Each row is a point on a landscape with many valleys, with its height.
A ball rolls from a point to the lowest of its 2 nearest points, and stops where none of them is lower. Distance is the straight distance between rows; heights are no part of it.
nezav height 259: [109 128 126 161 122 116 108 148 167 148 101 140  98 226 125 125 125 122
 122 135 120 171 134]
bobe height 348: [136 146 121 149 123 119  95 136 149 118 164  97 124 178 125 133 118 147
 120 156 139 155 161]
gite height 556: [182 107 155 136 162 100 138 138  98  91 128 145 143 150 113 111  66 106
 115 148  78 158 131]
vapus height 711: [178 112  94 122 119 153 138 137 103 120 131 160 117 147 115 181  80 147
 132  97  84 173 142]
Let height 157: [ 70  96 101 154 112  98  76 149 139 110 131 112 186 142 131 126 125 123
 136 155 136  83 163]
dez height 641: [148 135  76 137  97 170 103 136 117 130 117 110 119 138 167 177 169 134
 127 117  81 196 152]
vosid height 615: [165 126 137 122 127 121 138 136 129 120 113 175 147 178 128 116 101  61
 111 140  80 134 103]
gegim height 320: [ 74 175 124 123 155  92 119 107 108 164 140 161 144  82 140  94 158  60
 134 152 112  89  90]
gak height 813: [ 96 126 161 152 164  71 131 146  64 128 131 160 132 124 165 108 132 106
 114 115 131 117 150]
nek height 519: [110 186 134 129 159 115 152 134 156 130 123  85 138 137 156  88 106 120
 138 128 113  44 124]
misid height 369: [ 99  97 106 124  88 144 120 116 149 174  97 106 130  77 128 139 176  90
 126 147 130 176 120]
giz height 592: [132 138 123 105  95 165 123 119 163 103 105 116 120 139 161 148  12 171
 159  97 160  89 147]
vada height 883: [ 88 125 152  98  68 108 155 122 135 132 129 120 116 122 195 144 100 135
 186  63 154 154 149]
zutig height 313: [152 101 113  97 118 184  73  86 145 117 147 101 126 155 122 162  68 195
 161 123 156 155 134]
taka height 248: [ 76 109 116 134 129 121 124 131 100 126 124  90 121 138 156  97 195 131
 160 123 114 119  90]
Felu height 503: [178 113 135 115 143 104 142 136  87  84 179 105 165 154 128  93  69 135
 105 155 132 142 109]
bapal height 402: [139 136 118 133 160 103 115 133 159 156  91  92  80 130 123  84 117 133
 163 119 146 172 139]
sefup height 784: [109 111 198 146 170  81 132 146  75 108 158 158 121 175 113 101 135 152
 138 128 106 123 122]
des height 312: [109 103 135 124 167  88  63 123  98 115 138 136 169  96 102  92 110  98
 158 138 130  65 107]
Fike height 431: [167 184 134  98 121 133 157 106 111  95 145 143 132 119  96 131 139 142
 117 145 133  94 123]
Zumi height 342: [101 135 121 140 149  95  95 116 124 133  87 102  99 105 110  97 143 142
 147 135 166 119 159]
Voli height 630: [144  99 122 143 137 104 170 193 140 167 103 144 141 124 123 101  78 142
 131 103  91 121 154]
Panil height 117: [193 153 135  84 126 177 133 112 152 160 125 143 102 124 148 138 129 164
 124 101 187  92 134]
lon height 300: [ 84 121 164 101 121  75 108  85 111 113 104 111 128 104 127 120 119 145
 175 125 180 104 185]
damal height 486: [113 172 104 147 128 139 173 117 113 136  96 154 112 129 105 161 180 160
 101 111  87 120 154]
Vuvik height 727: [135 127 163 131 187 148 135 126 142 168 136 143 157 199 155 128 151 112
  90 112  88  57 122]
rel height 470: [157 191 104 141 148 132 166 138 128  91 163 104 142  85  65 116 119 156
  99 146 111  43 121]
tutes height 458: [199 152 113 120 106 136 157 140 135  82 163 101 151 152 157 124  61 118
 107 150 130 153 123]
ziv height 508: [156 128  82 124  95 197 145 154 149 139 135 160 119 138 144 195 136 170
  80 108 135 104 177]
kib height 317: [165 111 120 144 137 109  93 150 114 110 123  87 121  50 108  51 143  75
 138 168 155 134  75]
Zuvab height 668: [ 67 158 117 120 104 149 183 130 164 160 121 135 167  89 182 140 109 125
 160  66  99  66 127]
gov height 865: [ 76 108 154 108 100  90 167 132 120 148 106 138 118 169 177 119  74  96
 152  89 130 172 122]
Zonu height 265: [150  97 134  92 142 127  79 124 122 143 122 152 150 118 121 115 103  96
 146 122 151  83 112]
savi height 371: [143 124 120 146 138 121 121 114 119  77 145 120 110 200  85 133 105 146
  86 188 134 180 130]
reg height 497: [122 189 107 147 161 111 157 127 145  81 137 117 145 130 109 117 109 107
 108 144  99  17 117]
zat height 204: [ 80  84 122 169 126 131  97 153 102 126 107  68 123  84 133  84 194 119
 153 129  98 170  91]
Kipo height 214: [ 54 109 102 139 105 111 112 129 148 157  96 148 175 145 163 124 138  99
 121 151 125 119 149]
gofu height 236: [129 199 137 123  88 151  87 118 145 142 183 145 139 100 168 148 147 123
 165 101 122  99 120]
feb height 502: [ 64  83 128 167 133  92 157 166 135 130  54 171 133 105 109  77 111  86
 126 173 128 167 112]
pude height 423: [ 88 113 116 176 133  84 145 162 113  84  76 157 100 128  87 112 126 109
 124 175 122 142 123]
Vikip height 299: [174 104 181  81 127  96 138 109 119 113 118 157 112  69  77 137 133 121
 110 131 162 160 153]
rodun height 425: [151 103 104 131 145 146 110 111 114 143 140  99 172 122 130 174 121 179
  86 122 121 143 209]
Vodo height 289: [ 88 134 151 117  98  98 121 115 120  97 151 111 108 137 117 134 198 119
 153 129 135 139  92]
vuzas height 482: [166 167  62 136 105 172 126 163 160 138 131 153  96 136 103 165 159 144
 117 140 132 110 123]
Zep height 523: [129 168 100 154 128 149 142 151 108 130 172 132 137 101  91 172 187 186
 118 100  92  97 157]
zutus height 838: [ 87 109 167 138 142  75 187 161  86 144 111 158 100 135 169 114 127 108
 123 105 136 176 141]
nozo height 261: [ 47 123 133 119 124 140 118  93 135 203  90 154 183 106 172 145 155  82
  94 133 136 126 163]
Zol height 540: [156 175 123 122 162 150 135 127 148 130 155  99 123 173 153 108  82 138
 138 104 131  71 109]
bemu height 377: [134  69 123 116 115 128  76 109  92 106 166 120 152 108  93 175 134 147
 116 143 130 179 186]
lavu height 429: [113 138  65 135  87 160 110 152 157 139 108 124 114 102  96 135 206 127
 118 148 144 124 123]
muz height 235: [ 98 147 114 126  85 130  71  88 144  76 137  87 146 114 144 146 115 134
 182 129 124 153 141]
sot height 394: [155 174 133  90 104 132 155 102 121 113 111 130 148  59 121  95 150 101
 127 137 150  74 101]
fugem height 277: [108 183 142 132 125 107  89 120 130 168 169 159 142  97 146 126 159  66
 169 102  96 125 101]
Pifuv height 372: [155 110  95 129 151 190  86  88 148 140 192  82 152 137 135 141  71 225
 106 119 163 137 126]
Kul height 158: [ 67 121 107 152 125 140 142 133 181 157  67 121 139 213 141 110 137 129
 127 146 111 139 120]
Liko height 370: [163 143 120 144 108 140 114 138 143 115 117  51 112  92 128  72 183  99
 132 163 159 156  99]
Siga height 196: [120 168 125 109  89 159  76  79 155 123 136 118 113 106 164 166 125 133
 186  88 128 155 110]
Fima height 358: [110 145 146  97 121 126 155  97 126 165 121 146 139  58 138  73 133  54
 147 143 148 128  75]
Sodi height 702: [ 83 153 118 150 167 147 115 124 147 182 137 123 156 157 200 162 162 101
  95  98 103  60 132]
Koli height 436: [129 151 155 156 158 120 128 116 126 133 107 167  95 122  91 135 188  97
 131 159  98 166  71]
rumoz height 374: [123 128 165 107 103 122 177 103 113 108 103 159  89  72  63 154 197 132
 115 124 129 143 131]
Lal height 321: [117  83 132 115 137 127  92  83 100 120  92 144 144 148 126 168 131 119
 125 138 118 154 159]
puse height 122: [164  87 171 114 131 106  91 127 127 126 170  88  72  91  84 129 164  99
 156 108 155 158  79]
kuz height 284: [176  92 177 129 133 107 127 114 145  96 149 103  95 160  77 140 121 140
 106 178 148 212 112]
Renem height 551: [132 157 126 142 117 134 114 137 109 126 180 100 117  88  77 137 158 193
 121 111 135 141 162]
gufe height 753: [150  87 190 133 132  84 134 155 103 117 179 127 162 136 119 120 139 178
 115 125  98 151 150]
ter height 262: [115 116 100 186 132  99 101 168  95  88 125 100 136  77 115  62 160 101
 148 174 117 123  92]
lov height 194: [172 139 120  85 145 139 120 131 126 159 141 178 126 106 130 162 113 102
 111  98 164  59 136]
ruda height 566: [ 86  73 131 148 139  98 173 163 128 154  71 161 160 133 137  78  73  95
 127 134 105 127 129]
dasi height 434: [ 90 145 160 113  93 115 183 104 140 133  92 176 125 135 102 163 167 140
 120 126 132 133 155]
ridir height 723: [132  76 182 123 135 112 160 157 104 150 114 129 142  93 128 105 172 163
 129  98  84 154 168]
pazo height 269: [ 77 128 160 105 105 106 104  57 113  88  97 102 154 124 132 155 126 144
 167 120 132 151 164]
mekop height 467: [143 105 105 138 137 163 147 160 145 154 151 115 152 143 158 186  88 202
  68 102 140 108 208]
vatag height 241: [142 100 155 104  83 149 106 105 192 122 139  87 103 144 122 152 128 171
 181 125 173 170 119]
Res height 314: [104 130 119 101 140 153 130  97 148 218 101 158 133  78 154 145 179  82
 120 123 118 181 133]
ket height 343: [ 82  98 166 170 118  75 152 139  95  71 122 119 100 100  93 129 180 105
 120 158 139 167  98]
Tam height 199: [179  69 183 121 153 119  98 105 123 110 172  71  92 112  67 157 128 130
 142 140 145 191 107]
Gipu height 430: [136 145 158 138 168 102 123 121 113 121 128 168  51 186 103 133 152  89
 122 132 134 179  91]
Les height 539: [165 124  69 144 161 145 157 171  77 109 131 144 111 194 142 132  85 113
  89 138 110 107 110]
pugu height 415: [190 154 102 129  84 152 157 141 137 101 143  80 142 110 154 109 138 106
 127 156 118 142 106]
zama height 648: [ 97 144  91 118  77 176 166 136 179 132 109 140 126  97 147 127 128 149
 157  91 126  76 109]
Zera height 665: [109 142 152  99  94 144 160 129 145 179 125 195 162 160 155 113 106  68
 116 125 104 120  99]
nop height 756: [181 165  98 147 152 173 161 105 133 133 161 155 125 169  80 168  72 186
 105 126  94 176 133]
Meb height 420: [137 143 148 119 154 187 102  81 159 132 204 139 155 143 130 182  68 208
  97 101 157  91 154]
rabup height 216: [183  86 168  88 157 118 131 154 111 149 147 130  77 105 116  89 149 117
 135 109 154 143  73]
Dof height 589: [111 118 128 141 170 114 105 142  86 140 178 108 112 101  74 113 127 207
 102 140 184 108 175]
zibos height 674: [150 108  46 126 111 158 117 141 108 115 100 133 129 103 139 181 112 137
 141  84 101 162 145]
Nad height 332: [156 110 140  99 149 108 135 150  99 116 126 170  48 154 103 122 135  87
 119 134 186 144  66]
gos height 610: [135 146  89 134  93 174 112 122 142 125 118 124 136 191 211 163 126 120
 116 130 108 135 139]
fono height 185: [157 160 168  97  84 160 138 107 175 117 137 114  81 119 122 154 119 184
 154 123 177 134 136]
Norol height 582: [138 129  74 127 122 161 152 147  96 102 104 102 120 201 183 145 100 125
  94 116 128 106 138]
vas height 305: [156  85 141  94 129 128 139 120 144 159  82 178 131 140 135 105 100  67
 102 148 188  94 119]
fenuz height 462: [158 140  85 146 177 135 129 145 104 103 137 150 104 193  68 120  75 140
  90 171 124 124  99]
Mam height 685: [ 49 122  93 136 141 156 145 133 178 147 120 107 187 125 181 144 142  98
 116 101  83  45 108]
dinas height 309: [121 131 128 161 172  93  94 124  60  84 133 109 168  84 101  88 149 123
 139 150 104 114 131]
Zufon height 567: [146 155 136 119 126 164 107 106 169 142 132 127 113 178 200 132  52 149
 158  79 148 102 143]
Dek height 810: [107 163 145 134 138  89 146 146  94  81 184  96 123 164 137 105 131 159
 145 128  98  99 120]
Sof height 623: [110 125 102 126  69 172 152 164 199 128 108 110 121 135 167 133  83 177
 142 109 161  69 132]
vevi height 682: [166  88 139 166 130 113 170 193 126 145 105 118 154 110 126  69 141 144
 119 128  87 141 135]
nupa height 191: [180 101 150 118 131 114 121 103 164 147  84 167 113 101  85 113 140  84
 106 173 173 148 121]
ruter height 365: [136 135 148 139 174 117 121  97  89 146 124 145 134  95 110 112 172 111
 136 135  78 153 115]

Where does a ball stop that starts at each point below?
Renem => nupa
Zuvab => Siga
zutus => zat
vosid => ter
reg => Siga
ruda => zat
zibos => puse
vuzas => Let
ziv => Siga

For each start below, name every point that the ball comes to, in order.
Sodi => Mam > Zuvab > zama > Sof > giz > Zufon > Zol > nek > reg > rel > Fike > sot > Fima > gegim > fugem > gofu > Siga
Vuvik => Zol > nek > reg > rel > Fike > sot > Fima > gegim > fugem > gofu > Siga
gov => zutus > gak > sefup > gufe > ridir > vevi > Voli > ruda > feb > pude > ket > Vodo > taka > zat
